Each scene shows the same named points in several views. A view is turned or mirrored, shifted and resized as a whole, has a little noise and may leave points out.

Scene 1
View 1
(119): [-23  -2 -26 -13   0   2   1  19   5   9  -7  -6   2   4  34  -2  10   3
 -11  15  -2]
(91): [ -9  21 -29  -7  12 -10   1   4  -8  23 -16  -8  -1  -1  12   6  16 -13
   5  19 -10]
(266): [-11  24 -13 -17   8 -19   2  25 -16  25   4   8   1   6  -1   7   7  -6
  -9  23 -23]
(15): [  2  28 -30 -13   6   3  -7  19  -2  10 -27 -10   0   8  11  -8  -3  -6
  -5   6 -15]
(269): [-17   8 -22 -14   3  -6   1  20  -3  15  -4  -1   2   5  21   1   8  -1
 -10  17 -10]
(52): [-24   1 -24 -10   5  -6   3  12  -1  17  -4  -3   1   1  28   5  17  -3
  -5  20  -3]
(205): [ -6  21 -22 -17   4  -4  -4  27  -5  13 -11  -1   2   9  10  -4  -1  -1
 -11  12 -18]
(190): [-38  -5 -15  -6  11 -27  14   2 -12  35  19   6   0  -7  21  23  35  -9
  -1  38  -3]
(137): [-21   9 -19 -11   8 -16   5  13  -9  24   3   1   1   1  15  10  18  -6
  -5  25 -10]
(218): [-16  14 -28  -5  12 -12   4  -1  -7  25 -12  -7  -1  -4  17  10  22 -13
   6  23  -6]
(279): [-35  -8 -28  -1  10 -14  11  -8  -1  27   0  -7  -2  -9  35  17  36 -10
   6  31   7]
(227): [ -6  25 -10 -25   1 -10  -4  43 -12  14   3  10   4  15  -1  -5  -9   4
 -22  13 -29]
(74): [-40 -10  -3 -19   1 -23  10  31 -10  25  34  18   4   5  20  14  18   5
 -21  33 -13]
(12): [-34  12  -3  -8  17 -46  17   5 -29  50  34  19   0  -7  -4  33  36 -16
   0  48 -19]
(8): [-12  31 -17  -6  19 -33   8   0 -24  41   2   5  -2  -5  -9  21  24 -21
   8  33 -21]
(281): [-29  -7 -25 -10   2  -3   4  13   3  14  -1  -5   1   0  35   4  19   0
  -8  21   1]
(155): [ -4  30 -20 -12  12 -16   0  16 -15  25  -8   1   0   4  -2   6   7 -11
  -2  20 -21]
(60): [ -4  26 -23 -13   8  -8  -2  19  -9  17 -14  -3   1   5   7   0   3  -7
  -5  14 -17]
(146): [  1  36 -26 -10  14 -14  -2   8 -14  25 -19  -5  -1   2  -2   5   8 -15
   4  17 -19]
(30): [ 10  58  -6 -20  17 -34  -1  30 -34  37   3  16   1  10 -37  10  -4 -16
  -5  24 -46]
View 2
(227): [  8   6  -5   8   0 -13  -3 -20   2   1  10  13  -6   1 -10 -11  -2  -3
  12  -7   5]
(74): [ 15  11   6  19 -17   7   0 -10  -7  -5   6  10 -15  -5  16   3 -14  -9
  13  -8  22]
(205): [  6   4   2   8  -1  -4  -3 -17   6   3   4   9   0   3  -9  -5  -1   8
   6   3   1]
(119): [14  2 12  9 -9  8  4 -9  2  4  4  7 -3  1  1  9 -3 10 -1  9 -1]
(52): [  9   5  11  13 -10  10  -1  -9   3   2   0   6  -2   0   5   6  -6  12
   3   9   6]
(60): [  1   4   2  11   0  -2  -8 -17   9   2   0   8   3   3  -7  -6  -2  13
   8   5   4]
(30): [-13  11 -16  19   6 -18 -24 -27  11  -5  -2  11   3   1 -11 -30  -5   4
  28 -13  22]
(190): [  4  10  12  25 -18  20  -9  -7   0  -5  -7   3  -5  -4  20   5 -16   9
  13   4  25]
(91): [ -2   5   6  14  -3   6 -11 -14  11   2  -6   4   6   3  -2  -4  -4  21
   7  10   6]
(155): [ -3   6  -1  15  -1  -2 -13 -18   9   0  -3   7   3   2  -5 -10  -4  13
  13   2  10]
(137): [  4   7   7  17  -9   8  -7 -12   4  -1  -2   6  -2   0   6   0  -8  10
  10   4  13]
(8): [-11  11   0  25  -6   7 -22 -16  10  -5 -12   3   5  -1   6 -12 -11  16
  21   2  25]
(146): [ -7   5   0  14   2   0 -15 -18  13   1  -6   5   8   4  -8 -11  -3  20
  12   7   8]
View 3
(8): [-12  -4  33  20  -5   8   9  -6 -12  25  16  -4  14  23   3  -1   4   7
 -12  27 -20]
(266): [-14  -3  18  17 -18  -7  19  -8 -14  14  -1  -7   7  -2  14  10   9   1
   1   4   6]
(146): [ -8   3  17   3 -23   6  19 -18   0  25   8  -9  14  24  10  12  18   0
  18  10 -10]
(12): [-16 -12  38  37  12   8   0  13 -27  10  12   0  11  -3   7  -9 -15  11
 -44  38 -14]
(281): [ -1   4  -7  -8 -15  26  11   4   4 -12 -10 -11  18 -24  29  24  -1  -5
   8  27   4]
(60): [ -9   3   8   2 -25   2  22 -14  -1  15  -2 -10  12   6  16  18  16  -2
  20   4   2]
(190): [ -7  -5  15  13   3  25   0  15 -10  -6   2  -5  18 -16  20   7 -14   4
 -24  43 -11]
(269): [ -7   2   0  -1 -22  10  18  -5  -1   0  -8 -10  13 -14  24  21   7  -3
  13  11   7]
(227): [-17  -3  10  16 -30 -21  30 -14 -17  12 -11  -9   1 -13  19  17  15  -2
  13 -17  24]
(155): [-11   0  18   9 -20   0  19 -14  -7  20   4  -8  11  12  11  11  13   1
  11   7  -3]
(279): [  2   3   2  -7  -2  42   0  11   7  -9   1  -8  24 -11  25  16  -8   0
  -6  49 -16]
(52): [ -3   3  -1  -5 -16  21  13   1   2  -5  -6 -10  16 -15  26  21   2  -3
   8  23   1]
(205): [ -9   3   4   1 -28  -1  25 -14  -3  10  -7 -11  10  -5  20  21  16  -4
  22  -2  11]
(218): [ -3   4   8  -4 -14  25  10  -4   5   8   5  -9  20   8  17  15   6   0
   9  30 -14]
(30): [-24  -8  43  38 -21 -33  27 -24 -28  43  12  -3  -1  29  -5  -4  20   7
  -1 -15   1]
(91): [ -4   5   9  -3 -19  18  14 -10   5  13   5 -10  17  12  15  16  11  -1
  15  21 -11]
(15): [ -5   8   0 -10 -34   5  27 -21   7  14  -4 -13  14   9  19  25  23  -6
  36  -2   5]
(119): [ -2   5 -10 -11 -23  19  17  -2   6 -10 -13 -12  16 -23  31  28   5  -6
  18  16  10]
View 4
(281): [ -4   9 -18  -9   5  12   6  12   5 -15 -19 -12 -46  -1  12  13   3   7
 -11  -1 -19]
(119): [ -3  -1 -12   4  14  10   7  15  -3 -15 -19  -9 -47   9   8   9   1   8
 -10  -1 -23]
(12): [ -8  -5 -31 -42 -37   4  -1   7  37   4   7 -50  13 -45 -11  40  -3 -13
 -39  -3  31]
(8): [  8   0 -19 -24  -9  -7 -16  17  20   6  11 -44  25  -2  -4  31  -2 -26
 -22  -1  20]
(52): [ -1   5 -16  -8   6   8   2  14   5 -12 -14 -16 -35   3  10  14   2   2
 -12  -1 -14]
(227): [ -4 -52   1  30  14  -2   9  21 -12  -6  -4 -27 -10   9 -27  12 -13   2
 -27   0   0]
(146): [ 14  -7  -7   1  15  -9 -17  24   0   0   5 -31  13  28  -1  17  -1 -24
 -10   0   1]
(205): [  3 -24  -3  18  19  -1   0  22 -10  -8  -7 -20 -16  20  -7  11  -5  -3
 -15   0 -10]
(74): [-20 -25 -22 -10 -21  16  22   7  15 -11 -14 -27 -37 -41 -16  23  -7  17
 -38  -4   4]
(137): [ -2  -3 -17 -10  -1   5   0  14   9  -6  -7 -25 -18  -3   1  20  -1  -4
 -19  -1  -2]
(15): [ 11 -13   0  21  31  -5  -9  25 -15  -8  -6 -16 -12  40   1   7  -2 -11
  -4   2 -17]
(30): [  8 -55   0  15   3 -19 -12  25   0  11  21 -53  51  11 -38  25 -16 -28
 -33   0  32]
(279): [  0  35 -29 -36  -8  12  -4  10  22 -10 -14 -19 -36 -10  25  23   9  -3
 -10  -2 -11]
(91): [ 10   7 -13  -8  13  -2 -13  20   4  -4  -2 -24  -6  20   9  17   2 -16
  -8   0  -6]
(269): [ -1 -10 -11   5  10   5   3  17  -2 -11 -11 -18 -28   8   0  13  -2   2
 -14   0 -12]
(218): [  8  16 -18 -17   6   1 -11  17   9  -5  -5 -23 -12  13  14  19   5 -14
  -9  -1  -6]
(266): [  0 -28  -9   5   3  -2   0  18   2  -2   1 -33   1   1 -15  20  -8  -8
 -25  -1   7]
(155): [  7 -16  -8   3   9  -6  -9  21   1  -1   3 -32   8  16  -7  18  -4 -17
 -17   0   4]

In a view up to two points have been moved. Name them for each view, in the order of its rows, or write none.
view 1 | none
view 2 | (91)
view 3 | none
view 4 | none
